Points on a hilly landscape, in no order, each with its height.
A ball rolls from a point to whichever of its 2 nearest points has the largest drop for the distance, and stops where none of them is lower. Distance is the straight distance between rows; heights are no part of it.
j347: [ 21   4  10  16  11  23   5  23  11   3  -9 -19  24  17   3 -20   3  18
   1   3   4   3 -19  -7   1   8 -37   6 -22 -11  21 -13]  (h 362)
j949: [ 18   5   1  15  -2  28   2  33   9   1 -13 -10  23  14  10  -3   1  22
  21  14   2   0 -28  -4 -15   5 -47   7 -13 -22  -3   2]  (h 338)
j215: [-10 -15 -10   1   8  -3  10 -17   0   1   0   0  -5   1  10   1  -6   0
  18 -21  -2  14   1 -15  27  12  16 -25   4  -7  -3   5]  (h 205)
j275: [-26   1 -13 -20 -46   9   4 -18   3   0 -20  10 -10  -5  -9  -7  13  -9
   9   8 -11   1  19 -14  -5   4   1  18   3   4  18   7]  (h 547)
j851: [-17 -30   6 -31  15 -29  -7  -9 -25  -8   5 -25 -13  -7  15  -5  -4  20
  14   2 -23  -8 -19 -17   5   7  -8 -25  21  -1  20 -14]  (h 161)
j361: [ -4   4   2  -7  21  -9  -2  -6  -9 -19 -16 -18  15  18   7  19  -4   7
  -4 -15  -4   2  20  -1  12   7   2  -5   1   9  16  -9]  (h 472)
j95: [-12  -7  -6   5  -3  -8   7 -17 -10  -1 -10 -28  -4   7  17  -2  -2  19
   9 -19 -18 -18 -13  -9  19  17  30   4   8  -2   0 -20]  (h 250)
j68: [  2  -5   7  -3  21 -12   5 -15  20  -3  27   0  24  15  10 -16  13   5
  -4 -23 -15  -7  14 -17  10  11  15  -3   8   1   5  -9]  (h 424)
j657: [ -6   0   0 -30  -3   8 -12  10  -3   1 -16   6  -5   6  -7  -8  -1   3
  10  16  -7  21  -9 -25   2  -5 -50 -23  -6   5  25  -4]  (h 215)
j277: [  4  23  23  19 -17  24  22  -5   2  -5  -5   6 -23   1 -15   5   4   0
 -23  23  21  12   2   9 -21 -13  -5  11   2  -1   0   7]  (h 284)
j789: [ -8 -27  -3   0   7   5  11  -5  14   3  13  -2   4  18  14   1   2  -1
  23 -17 -12  30  22  -4  37  16  -2 -23   0   0   8   3]  (h 238)
j727: [-14  -2 -12  -2 -14  11  15   0   7   6   2  28 -24 -26 -10  -2  13  -4
   8  26  23  -2   8   5 -34  -8 -11  26  22   3 -12  27]  (h 350)
j900: [-26 -25  -1 -33  -1 -16   7 -17 -14  -6  -4 -18  -7   3   5  -6   7  11
  18  -4 -22   7   8 -19  17   1   3 -30  20   0  32   6]  (h 95)
j56: [ -7 -10  -4 -20  11 -26  -6 -18   4 -10   1 -14 -10   1  14 -11 -10  10
  18 -17  -4 -18  -4  -1  16   4  44   6   4   3  -4 -27]  (h 283)
j856: [ 19 -19  16   1  15 -11 -17   1  21  -5  20  18  -2   8  -3 -15  -7   0
  -8  -8   5  24  17 -21  12  -6 -14 -12  -9   5  11   5]  (h 494)
j562: [-23   8  -8   6 -22  20  -6  12 -11  -8  -1 -11  33  23 -12  14 -12  -1
   4  -6 -22 -16  12 -13  16   6   2  -7  -1   3   8  18]  (h 407)
j499: [-24  -2  -1 -23 -37  13   6 -17 -12 -13 -26   3 -18  -5   2  -1   6   5
  14   9  -1 -10  -3  -8 -27  -5  -1  16   5  -9  15  -5]  (h 536)
j13: [ 31  22  18   1   7   4  10  -3   2   7  -7  16   3 -19   6   5  20 -16
  -8  19  19  13 -27  17 -35 -13 -21  10   2  -8  -9   8]  (h 365)
j664: [  6 -10  -7  -4  10  -4 -22  15 -10  12   8  -3  -6  -2  22   4  -4  11
  10  -3   6   2 -43 -18  -6  -4 -35 -21   0 -11 -19 -15]  (h 351)
j340: [-22 -13 -36  13 -26  11 -12   4   3  29  -6   7   0  -5 -19  10  -1 -10
   1 -10   9   5  48  11  -2   6  18   8  -6   2  -3  47]  (h 361)
j686: [ 14  26  19  15  38 -33 -16   8 -27   2   7 -12  -6 -16  16  13 -12   3
 -19  19  25  -4 -26 -10   2  -1 -16   5   2   3   1 -17]  (h 538)
j123: [-18  11 -19 -11 -14   0   6 -13 -14   5 -14 -11 -27  -7 -14 -17  -6  -4
  15 -12  22 -15   0  14  -1 -22  51   7   4   1   1  11]  (h 392)
j319: [ 18 -16  32 -11   9 -33 -16   9  20 -16  17   3  10   8   6  -9  -1  13
  -5  11 -18   4  -6   2  20  -6  -1  -4  18  17  -5 -10]  (h 465)
j886: [-23   4 -21  16 -33  33   7   4  -8  12   1  -2  -7  -7 -18  -4  12  -1
 -15  -5  -1  -8  24  -7  -8   1 -17   9   6   6  11  21]  (h 341)
j175: [ 35  23  27  20  14 -16   3   5  14 -23 -14   1  19 -18  -6  10  -6  -1
  -3  24   0   4 -28   8  -4   2  10   5  -1  -7 -16   8]  (h 432)
j223: [ -7   1  -3  16   6   1 -10  -9 -10  22  10  -3 -19  -3  13  -5   0   5
 -23 -21  19  -7 -25 -13 -12   0   3  -3  10  -1 -16 -15]  (h 387)
j628: [ -4  -1 -12  27   1  27  10  11   2  16   5  -4  19  22   1  -6  -7   7
  18  -2   2   7 -14 -23  21  12 -15 -20 -14 -17  -3  17]  (h 368)
j153: [ -9 -16  12 -12  -3  -2  14 -11 -29 -14   2 -19 -47 -17  16  -6  -4  14
  12   4  13  -7 -22   3 -16  -3  -3   6   1 -15   4 -21]  (h 317)
j715: [ -3 -16 -30 -23  -5  -3   2  -5  -3   9   0  31 -18 -20  -1  -3  13 -20
  12   3  -4  13  10   7  -7  -9 -22  -2   4  12   0  13]  (h 294)
j513: [-11   6   0  -1  -3   1  -8  -9  -4 -16 -23   1  22  12   6  22  -9  -8
   9 -10   9   5  34   5   4  13  19   9  -5  -1  -2   4]  (h 484)
j390: [-11  -7 -16  11 -40  25   5  10 -11   2  -2 -17   4  18 -11   9  -8   2
  17   0 -31  -9  -8  -6  26   1  -2 -14 -19 -13   7  15]  (h 397)
j464: [ 23  13  25   4  33 -10  -5   1  19  10   4  10  33  15 -10 -11   9 -12
 -30  -6   3  15  19  -6   1   4  -4 -14  -6  14   9  -4]  (h 298)
j879: [ 12  -5   9  12   5   3   4  -8  10 -10   9  12   0  -8 -11 -13   4   3
 -11  -1  21  10  18 -18  -4  -4  -1   4  -2  -2  12  33]  (h 480)
j662: [-10  -3  16 -17  -5 -30 -43  -8 -30  -3  16  -1 -27  -8  13  -4 -16  -6
  -3   8  11 -13 -15 -13   2 -15  17   5 -10  -5   0 -21]  (h 346)
j377: [ 36  -3  29  12  14 -24 -12  18  10 -14   6   9  12  -6   1  -8 -10  10
  -9  20   1   7 -25  -5  10  -8 -11  -2   5   5  -8   3]  (h 451)
j548: [  4   9  14  22  15  -9 -11   5   1   5  -1 -16   0   6  -1  -4  -9  12
 -40 -14   4  -1  -3 -10  14   8  -5  -5   7  19   2 -33]  (h 435)
j268: [ 25 -12   7 -17  45 -28  -9   5  21  -1  28  10  14  18  13   1  11   1
   8 -12 -22  -5  -9  -1  -1  -4 -13 -19  -8   2   4 -11]  (h 342)
j71: [ -2 -24 -10  11 -29  16 -10  -1   2  11   6   4 -24 -10  -5 -15  -3  -5
  -9 -20   8 -18   2  19 -18  -4  14  13   2   1 -22   2]  (h 348)
j933: [ -6   4 -13 -12 -30   0 -11   2  -7   7 -22  17  -6   2 -16   5  -6  -5
  -4  18  -8  -1  -5  19  -1 -20   6   6  14  21 -17  14]  (h 237)
j286: [-22  -8 -20 -25 -35   3   4  -7 -19   8 -26  -7 -29 -10   6   8   6   0
  26  20  -3  -1 -26   5 -11 -11 -11   5  13  -1   2  -2]  (h 523)
j598: [-14  -4  -1  -5 -24   7   7  -6   1  -3   1  10 -34 -34   1 -17  10  -4
   0  15  27   0  18  16 -29  -7  -6  35  22  10  -4  -2]  (h 379)
j501: [ -5   8 -21   4 -21  23  24   0 -12   1  -3  15   1   0  -9   7  -3 -20
  11  11  -3  -1  20  19  -4   3   4  13 -19  -7  -8  31]  (h 216)
j826: [ -8   3 -26  21 -24  31   7  22   2  32  -9   6  10  17  -2   5   3   0
  22  10  -5   9 -14 -12   1   7 -31  -1 -11  -8   0  29]  (h 352)
j256: [  4  14  18  27  -9   6   5  -4   3  -8  -2  -9  18  -1 -13 -13  -2  -1
 -37  -4   5  -7  13  10   1   8  24  13   7   8 -14   5]  (h 574)
j160: [-21  12 -31   8 -28  36  25  16 -20   9  12   4   5  -5  -7  31 -17 -20
  17  20  -6 -12  12  42 -12   8   3  17 -21 -11 -28  25]  (h 171)
j354: [ 16  21  20  19  13 -27  -2  -4  10 -11 -10 -13  10 -20  -4   0  -4   3
 -32   0   7 -14   2   7   3  13  32  21  17  11  -7 -22]  (h 564)
j670: [-19 -15 -12 -12 -28 -15 -14 -16  -2   9 -11 -18 -31  -7  -3  -7 -13  -6
  21 -20  14  -6 -11  -7  14 -12  48 -11   1 -12   9   0]  (h 408)
j872: [-11  -4  -2   3 -11  10  -4  13  15  27  16 -14  23  48  -6  -7  11   3
   2 -17 -33  -8   5  -6  31  -4   6 -19  -7  10  25   4]  (h 300)
j150: [-12  -8  -6   1 -16   2   6  -8  -3  18   5 -23  10  25   7  -6  15   8
   1 -24 -31 -12 -12  -8  25   4  18 -14   1   0  15 -11]  (h 280)
j560: [  4  26  31  -1  -4  -4  -7  -6  -3 -10  -7  -2 -19 -22   4   9 -12 -13
 -10  18  28   1 -27  19 -33  -1   9  13  10  -7 -32 -38]  (h 636)
j173: [ 24  26  30  19  27 -10   5   0  20  -6  -1  -6  20 -19   1 -17   6   6
 -32  -4  -7  -6 -21 -37 -10  21 -10   0 -17 -10  24 -48]  (h 417)
j342: [ -5  18  22  40 -17  19  13  -9   8 -10   2 -11  -6   1  -5  -7  -5  21
 -41  -3  13  -3   6 -12   0  10  28  13 -10  -5  -1  -6]  (h 582)
j244: [-14   7  -4  -5 -27  19 -11  -4   3  10  -4  20 -30  -9 -12   5  11  -2
  -2  16   5 -10 -17 -15 -42 -17 -29   8   4 -12  -3   3]  (h 262)
j770: [ -7 -20  -3 -28  -8  -4  26 -28  -9 -10  -7   1 -12 -10  19 -18  11  -1
  19   0  -1  11   9   0   6   3   2   7   5   4  15  -2]  (h 357)
j266: [-10 -20 -20  -6 -30  -7 -23   6  -2  30 -10  12 -19   1  -5   5  -7  -7
   2  -1  -1   8 -12  17  11 -14   5  -6  14  20 -21   4]  (h 200)
j740: [ 26  10   1 -17  12  -5  10   0  -1 -10 -11  11  36   3   3   1  20 -11
  -1   9 -14   1  -4  15  -8  -9 -14   2   2  10   8   6]  (h 206)
j418: [ -5  14   4  22   5  14   2  -5 -12  26  -2  -2 -29   5   2  13  -5   4
 -14   0  36  -1 -22   8 -24  -8  12   6  14  -4 -26   0]  (h 364)
j445: [ -4 -25   7  -6  -1 -19  -8   3  10 -10   1  -4  10  20   8   2  -7  18
  16   3 -27   5  -5   2  35   2   9 -15  17  11  -6   0]  (h 477)
j577: [  6 -10  15   0 -10 -15 -35   0 -12   3   9   6 -42   0   2   5 -13  -3
  -4   6  23   4 -10  -8  -3 -23  -1   8 -21  -7   8   2]  (h 375)
j956: [-27 -16 -33  -2 -36   3  -9   0  11  25  -5   1  -8 -13 -17  -3  -5 -14
  10 -15  12   8  43  25  20   6  41  -7   5   4 -11  29]  (h 372)
j328: [-14  -1 -27 -14  -7  -1  -1  -8  -3  10  -4  28 -18 -27 -17   0  10 -11
  -4   7  14  -1  24  -6 -23 -11 -12   7  14   9   2  34]  (h 325)
j557: [ -3  -2 -15  -4  41 -25   3   1   5 -14  20   8  27  -3  -1   2  -4   3
  -2 -10  -8 -14  27  20  12  -1  29  -7  17  12 -12   9]  (h 287)
j437: [-32  -8 -26  -8   2  -8  -1 -10   0  12   5 -19   5   9  -2  12   6  -7
  10 -35  -6  -3  31  19  28  -4  37 -20  14   3   9   9]  (h 396)
j40: [  1 -10  -9   6  -9  -3   6  -8   1  -7   0   6 -21 -13  -6  -4   1   6
   2   9  29  13  26  11   1 -14   7  23  -5   3  14  39]  (h 468)
j818: [  5   1  16  -9  34 -36 -18   2 -11  -8  15 -13  -6   0  10   5 -11   9
  -6  11  -5   0 -20 -21  17   0 -17 -15   5   6   5 -26]  (h 521)
j659: [  3   3  16  16   9  -3 -28   7 -20  21  16  -6 -17  -3   5  -7  -7  -5
 -37  -5  26   7 -12 -11  -3  -5 -21  -4   4  13  -6 -19]  (h 411)
j479: [  0  -7  -6  -1 -27   9 -20  -8   4  14 -15  16  -8  20 -17   8   0 -14
   2  -8  -9   9  11  -8   3 -11   8  -2 -20   4   5  17]  (h 414)
j143: [  2   0 -11  10   4   8  -9  14  -8   9  -5   7  17   9 -14  -1  -4   1
 -20  -2  -1   1  -1   3   6 -12 -18 -14  10  18  -6  11]  (h 400)
j323: [  4 -26 -31   2  12  -5 -13   8  -6  13   7   4   1  11   0   8   6  -1
  10 -28 -12 -15  -3  12   5 -16   5  -9  -7  -1   7  15]  (h 440)
j7: [ -1  -1  11 -31   3 -33 -26 -13  -8 -11   8  -3  -9   0  10  -8  -9  -2
  -2  -6   4 -14  -4   2   4 -16  34  11  12   8  -2 -23]  (h 313)
j626: [-11  13  -4  26 -26  33  21   1  -4   3   6   0 -26   4 -25   4   5   3
 -15   9   8  -9   6   7 -20 -13   1   7   9  -5  -3  25]  (h 318)
j542: [ -9  -9  12 -14   5  -5 -29  13 -33  12  26 -10 -23 -15  26  -6  -6   5
   8  20   5   3 -42 -29  -6   3 -45 -26  -7 -23  -5 -20]  (h 319)
j428: [ -2   5  33   7   0   2  13  -9  -1 -33  -3 -13 -15 -28   1  -7  -3  11
 -17   8  21   2   2 -20 -17   6  -9   3  11 -11  14 -11]  (h 182)
j219: [ 28  11  20  11   1  11  19  14   8 -15  -5   6  16 -18  -5  -4  18  -4
  -1  20   6   5 -20   1 -23  -6 -32   9   3 -11  10  16]  (h 394)
j691: [ 30  13  10  21   1   8  22   8   7 -16   0   7  27 -15  -2   6   5  -7
   3  20  -1  -5 -12  15 -14   0   2  15  -4 -19 -10  29]  (h 415)
j442: [-23 -13  -9 -36  -2  -5  -2   0  -5   4 -14   1  -6  10  -7   8   5  -1
  18   3 -24  21   7 -13  18  -3 -29 -37   5  11  34   0]  (h 159)
j907: [  1 -11  24 -11  13 -24 -23   5  -6  -6  23   2 -16   0   3 -11 -10   4
 -10   6  11  20   4 -26  25  -8 -18 -20  -6   4  24  -2]  (h 506)
j608: [  0   9  17 -17  -4   3 -16   9 -17   9   3   2 -15  -4   7 -12  -2   3
  -1  29   8  15 -35 -27  -6  -8 -52 -18  -9  -5  15 -16]  (h 270)
j421: [-23  -8   4 -11   9   2   6  18  26  15  24   6  21  36   2  16  17  -8
  12 -16 -30  11  61  20  16  -2  -7 -11  -8  13  14  22]  (h 449)
j637: [ -8  -7  -1 -18  13 -17 -11 -22  16   3  25   0   7   8   2 -15  14   1
 -10 -31   1   2  41   2  10  -3  34  -5  13   4   4   9]  (h 410)
j478: [ 19   1  -1 -12  56 -43  -2  -1  20 -13  27   7   8  -3   2   4  -1   1
  -5  -9 -22 -18   8  10   9   1  12 -14   0   9 -10 -19]  (h 315)
j456: [  8 -27 -16 -28  16 -12   7 -13  -3   3  13  20  -9  -9  12 -10   6 -18
  18  -8   1  20  11  12   6  -8   1  -8  -1   9   4   7]  (h 326)
j387: [  4  -5   8 -14  -9  -9   2 -12  -8  -6  19  10 -11 -29  11 -26   1  -9
  -6   3  18  -8 -20   1 -18 -10  11  11  21   1 -14 -10]  (h 366)
j360: [  3   4  17   5   4  13  21  -4 -11 -31  -8 -15 -21 -15   3   4   2  10
   0  11  13  -9 -15   6 -29  -2 -14   7   8 -18   3 -13]  (h 256)
j991: [ 15   6   3 -11   8  -6  18   4  -9 -18  -3  -4  50  12  17   8   5  -4
  24  18 -28  -8  -4  12  12   8   5   8  -6  -6   3  12]  (h 147)
j251: [-11   9  -6  14 -21  20  10  -9  -6  31  -8   5 -37   9 -26   8  -4  -5
  -6   7  25  -4  -1  26 -22 -17  30   2   2  -5 -24  21]  (h 340)
j491: [ -8  -6 -40 -14 -13   6  21  -5  -5   6 -13  25 -18 -20 -10  -4   6 -23
  21  17  -5   5  21  28  -5  -1   5  15 -15  10  -5  25]  (h 254)
j69: [  2  -8   0 -12  16 -13 -24  13  -2  -5   9   8   2  13 -18   3  -3  -4
 -21 -10  -9  -4  20   8   5 -23 -16 -15   6  27  12   7]  (h 416)
j346: [ -1 -21 -17 -20   8 -11 -29   1  -3   5   4  16  -6   5 -15   1  -3 -10
  -9 -19  -8 -18  16  13 -11 -21  12  -7   1   9  -1  10]  (h 429)
j824: [  6  22  30  23  -7   7  21 -19  10 -17  -8 -12 -22   2   5   4  -3  16
 -15   7  20  -5  -4  -3 -13   9  35  24 -14 -13  -2 -19]  (h 591)
j149: [ -6 -20   1  -9 -25  -4  -7  -5  -6   5  14   6 -25 -23   7 -22   8  -1
  -7   5  16   2   4   1  -4 -12  -9  18  24  14   2   3]  (h 395)
j196: [ 14 -19   0   7  19 -14   6   5   9 -12   7  -5  17   8  21   8  -9  16
  17  -2 -18   2 -11   7  26  20   4  -3   3   2 -15  -9]  (h 487)
j18: [  8  24  -1  22  28 -10  10  12  -9 -13  12  -6  55   3   1  24 -12 -12
  -1   4 -12 -21  14  10  14  16  25  13 -10  -4  -8  22]  (h 235)
j182: [  8   0   2   7 -13   5  -5  -9   1 -19  -5   5  -1   4  -2  -6 -11  -1
  -2  -1  -7  -8 -16   6  -3   1  16   2  -3  -5 -29 -14]  (h 305)
j840: [ 38  22   2  26  51 -17  -3  26  19  -2 -12   1  30 -18   2  18  -6   4
 -12   4  -1   6 -26   4  -1  14 -19  -8  -5  -1 -18 -15]  (h 225)
j485: [ 11  28  23  17  21 -24  -6  -4 -10 -11  -9 -16  -3 -20   0  12  -4   2
 -30  11  19 -14 -22   0 -12   0   9  18  15   3  -1 -23]  (h 552)
j183: [ 19   8  20  17  28  12  -2  16  26   5  -6 -14  28  12   1 -28  -3  14
 -14  -5   9  -5 -18 -28  -3  17 -22   3 -16 -11  24 -40]  (h 386)
j26: [-21 -10 -34  -1 -10  13 -11   2   2  18  -2  12  -5  -9 -17   0  11 -10
  -6 -14   6   5  40  -6  -1   0 -15   0   5  14  13  34]  (h 347)
j794: [ -4 -13  -8 -10 -21  11   6   2 -13   7 -10  -3   0   0  10  -3  10  10
  15   7 -12   5 -19  -1   2  -2 -22  -3  14   1  -4   2]  (h 510)
j644: [-18  -6 -14  -2 -34   1 -25  -8  -3  46 -13  14 -38  -4 -14   3  -1 -22
 -18  -4  12  11  -5   1 -10  -8   6  -8   3   7 -15   3]  (h 153)
j829: [ -1 -23  -9   1 -15  11 -11  -9   5  -4   6   1  -8   3  -5  -7  -3  -8
  -2 -31  -1  -1  36  21   0   8  25  13 -10   0 -15  -3]  (h 322)
j400: [ 27  32  28  26   6  15  23  -5   2   3 -11   0   4  -5  -7  -3   8  -9
 -33  11  19  13 -20   9 -18   2  -6   6  -5  -4  -5  -8]  (h 327)
j419: [ 11   2   3   5 -30  35  13   4   5   0  -2  -2 -13   8  -8 -14  11  13
   4  15 -18   2 -30  -9 -19  -4 -35  -1 -21 -20  -2  -6]  (h 334)
j746: [ 33  25   9  34  31   6   8  29  19 -20 -16 -11  18 -19   0  25 -10  10
   2  17   5   9 -32  12 -11  14 -28  -9  -9 -21 -25 -13]  (h 272)
j358: [ 15  24  -2   8   7  12  19  15 -15  -1  10  -5  55  14   9  20  -6 -16
   7  12 -15  -6   0  12  10  12  -7  10 -25  -5  -3  19]  (h 196)
j934: [  3   1  -9  12  22   6  25   4 -21 -22  -8 -16   2 -11  11  16  -2  12
  15   3  12 -14 -15  14 -11   4  -7   6   6 -14  -9   3]  (h 307)
j138: [  5 -19   8 -14 -22 -11 -22 -13  -2   7  -8   6 -28  11   1   0   1  -3
   3  -8  -3   8  -6  -8   4 -10   2   4 -16   5  14  -6]  (h 398)
j94: [ 20 -10  -5  -9  23 -18 -32  10   4  13  16  15  12   9  14  -3   2   6
   0  -8 -10  -8 -30 -15  -5 -10 -21 -15   1   1 -13  -7]  (h 367)
j77: [ 16  11  11 -14  13 -20   7 -18  -7 -23   2   1  -7 -29  12 -14  -1  -3
  -3   8   5 -18 -31  -7 -20   0   9   6   1 -17 -13 -27]  (h 399)
j359: [ 17  15  20  13  -6  17  24 -16  12 -15   3  -1 -31   4  -4   3  -2  -1
   6  10  20  -2 -11  18 -25  -1  26  18 -15 -23 -21 -14]  (h 601)
j617: [ 17  16  -6  31  20  22   6  35   1  -2 -14 -11  18   6   5  24  -7  19
   5  13  13   7 -24  11 -17   0 -34  -1  -2 -14 -17   1]  (h 310)
j412: [-17 -18  -2 -14  11  -8   7 -15 -11 -25  -8   2  -7  -7   6   5 -16  10
  24   4   1  19   6 -21  17  11  -5 -27  11  -5   8   9]  (h 162)
j871: [  3 -20 -28   4  -3  -2   6   9 -10   1   2   4  15   9   4  14  -3   4
  26  -6 -10  -8   2  14  19 -11  14   8  -9  -6   6  34]  (h 450)
j616: [ -2   8  -9   7  23  -7   3   3   1 -15  10  -3  41  -9  -5   8  -9  -7
 -15  -8   2 -14  41  28   5  12  35  11   7   9 -17  17]  (h 265)
j369: [-14  -1  -8 -15 -21   1 -31   2 -14  26  -5  22 -28  -9   2  12  -1 -15
  -2   8  19   0 -18  -9 -30 -15 -17   8   5  -2 -14  -2]  (h 214)
j754: [ 13  10  27   3  31 -27 -11  11  15   0   7 -22   3   2   5  -2  -1  22
 -28  -6 -19  -8  -5 -19  13  20 -17  -4   1  14  14 -63]  (h 459)
j898: [ -4  15  -8   2 -33  41  11  -2  10   2  -3  15 -15   4 -18  -1  19  -5
  -4  15 -13  -7 -10 -10 -42  -1 -31   8 -12 -15  -4   3]  (h 301)
j946: [ 33   8  25  -1 -19   9   5   1   8  -4   0  -5   9  -4  12 -19  14  13
 -14  11 -14   4 -42  -6 -18   0 -23   6 -11 -10  -3 -22]  (h 370)
j353: [  0  16  -5   4  40 -21  -4 -13  -5 -13  -2 -14   8   3   0   7   3   9
 -15 -20  -6 -23   5 -29   1  10   7  -4   2   3  18 -22]  (h 455)
j154: [-23  -9  -3 -11   6   7  -9  24  17  25   7 -14  30  40   2  -2  16  10
  17 -11 -26  -2  16  -5  17  -7 -22 -17  11  11  30   4]  (h 316)
j734: [-11 -36 -19  -4 -29   9  -5   1  10   4   3   3 -20  -5   0  -2   2  -6
  13 -19  -9  14  30  13  17   9   0   2   0   6   3   7]  (h 293)
j9: [-11  -2 -12   9 -10  22  -1  26   2  23  -7  -2  35  25   1  -4  10   6
  13   4  -5   2  10  -8   9   4 -30  10   5   8  24  16]  (h 333)
j332: [-32  -2 -37 -16 -35   4   5  -4  10   8 -21  13  -9  -8 -10   9  14 -14
  22  20 -24   6  21  -8  13  13 -15  10   1  15  11  22]  (h 556)
j79: [ -4 -15  -1  -1 -17  -1  -8  -4   3  -6   3   9 -26 -12   3 -16 -16   3
  13  -6  21  -7 -13   5 -11  -5  25  13   5  -7 -28  -3]  (h 335)
j28: [-19  17   2 -12  -6  19  28  -2   4 -13  -5   2 -39  -2 -15   2 -17   4
  38  20  31   0  -5  29 -20 -11  34   5   3 -15 -25  -7]  (h 617)
j748: [ 27  19  21  10  22 -10  17 -10   7 -22  -2 -13  10 -29   4  -5  10   6
 -17   1  -9 -15 -30 -21 -15  21  -3   9  -5 -19   3 -37]  (h 431)
j386: [ -6 -16  -6 -30   1  -8   2 -20 -24  -8  -4  -8 -39 -18  16 -10   1  -6
  21 -13  18  -4  -1   1  -9 -13  11   7  -8  -8  22  -9]  (h 358)
j673: [ -8  26  19 -14  -3   6  12  -2  -2 -25 -13   1 -27 -10  -3  11 -19  -1
  14  29  27  -7 -21  23 -31 -14  18   5  16 -11 -23 -25]  (h 626)
j588: [ -6  -2  11   2  -2  15  13  -7 -13  -2 -12 -23 -11  17   3 -10   3  17
 -10 -10  -9  14  -5 -20  18   8 -19 -17 -14   2  31 -22]  (h 165)
j997: [ -1   1  -5  -1  27 -19  10  -4 -19 -24  -6 -17  -8 -24  17   2  -8  17
   8  -5  21 -20  -5   9  -5   3  17  20  21  -1  -6 -17]  (h 345)
j90: [  6   1  24   7  20   7  23  -5  -6 -21   1 -19  -5 -12   5 -22   1  15
 -18   0   3  10 -10 -28   3  12 -23 -14  -4  -4  26 -22]  (h 52)
j194: [-11  -2  -2 -11 -29   7  -7 -11  16   7   3  15  11  26 -16   0   6 -17
  -3  -3 -20  14  49  -5  20   7  14   3 -20   9  15  23]  (h 427)
j538: [ 21  24  19   6  28 -40   8  -6  25   0   2 -14  11  -7   4   4   6  12
 -20  -1 -32 -21  -1 -14  13  28   9  10  10  11   8 -56]  (h 479)
j579: [-13 -14  -8  -7  16   4  -3  18   6  -5  10  16  35  20   7  26   2  -9
  19 -12 -15  18  47  11  14   7  -2  -4 -18   4   9  15]  (h 460)
j869: [  7   6   2   9  23   3  -9  17   9 -18 -10   6  45  12  -1  33 -15 -12
  -5  -8  -5  13  34  12   5  19   4  -1 -16   1 -10   2]  (h 473)
j733: [ -4   9  -5  30 -26  33  19   0  -5   4   8  -9   6  16 -10  -5  -5   5
   1   1 -15  -5 -19 -13  14   7   2 -10 -20 -15 -10  16]  (h 381)
j678: [-16   9 -32  -4  -2  24  -2  13 -16  19   6   5  37  21  -8  22  -2 -24
   8  -9 -21  -7  21   4  10   7 -10 -11 -16   0   5  24]  (h 419)
j237: [  3  13 -10  21   7  17  -9  20   6  23  -3   9  18  13  -6 -11 -13   9
  -3   1  10   6 -29 -12   2  -5 -25 -25   3  -2 -18   7]  (h 384)
j682: [ 30   9  10  14  47 -20 -16   9  10  18  -2  11  28   1  14  12   2  -8
 -16  -7  11  14 -14   3  -2  12  -8  -5   3  11 -22 -21]  (h 170)
j821: [ 19  28  22  16  40 -26   2 -14  26   4  10  -3  20  -1  -7 -12   6   4
 -39  -9   1   5  19 -28  11  23  19  -5   0  12   9 -20]  (h 328)
j325: [ 29  12  23 -10  44 -20  -5   8  12  -2   1   4  44  -5  -1  -2  21 -17
 -11  -2  -5   6  -3  -4  -7  -3 -20  -6   2   7  21 -14]  (h 260)
j102: [-15 -28 -23   3 -22  18   7  12  12  15  14   4   1   8  -1   3   3 -17
  19 -15 -20  23  29   1  33  18 -12 -17 -10   5   5  16]  (h 266)
j98: [-30  -4 -22 -22 -24  -5  -3  -2   8  21  13  -9   4   3 -13  -7   2 -18
  12 -23 -13  -1  50  31  25   1  54  -7   6   6  -3  23]  (h 383)
j85: [ 11  14   5  10  30  -1   9  -5  11  -7   6  -8  38  12   3  -6  11   3
  -8 -14 -15 -16  -2 -28   2  15  -2  -1  -4  -5  13  -9]  (h 439)
j480: [ -7 -10   2 -20  -6  -6   3 -11  21  12  15   9   2  35   0  -1  18 -15
   7 -14 -29  14  40  15  19  -4  11  -6  -9  14  16  13]  (h 438)
j693: [-18  11 -14  -2   8   1   5 -12 -14  -9 -13 -14  -3  -8   8  -5  -5   4
   5 -11  29 -17   7  11  -4  -3  42  20  20   5  -7   3]  (h 374)
j330: [  5  10  13  17 -19  27  15  -1  -4  -1 -10  -4 -15   8 -10  -5   4   2
 -22   3  10  19   3  -8   6  -3 -18  -1 -10   4  11  -1]  (h 236)
j790: [ 11  -8   5 -16 -19 -11 -13   1  10 -13  -7  26   9  -5  -4  -2  -9  -6
   3  13  -4   2   2  16  -1 -12   8  10   8  12 -22   5]  (h 271)
j380: [ -3  17   8  -2 -17  23  16 -14   4 -16  -8  12 -27   1 -19  -3 -15 -15
  13   6  14  -2   6  23 -24  -7  38  10 -19 -15 -28  -4]  (h 609)
j22: [  2 -26 -17  -7 -12   4   8  10  -4   1  -5   4  19   1  25  11  -3  11
  28   6 -20  13 -18  20  12  11 -12  -5  11  -1 -26  -3]  (h 499)
j983: [ -6  -5 -24   1   1  -4   3   4 -11 -10  -5   7   8  -2  -5  15 -11   6
  16   3  14   2  37  16  13 -11  28  15  -9  -1   9  46]  (h 458)

Call two points neighbours if one is among the 2 nearest of the other. Go from one point of each pair to the other, from neighbour to neighbour, staying as low as possible. Name the highest point that can't be avoided.
j644, j90 -> j219
j991, j900 -> j94
j900, j644 -> j71

For each start below, name the point where the ball stops.
j673 -> j95
j579 -> j95
j69 -> j95
j173 -> j682
j175 -> j90
j678 -> j95
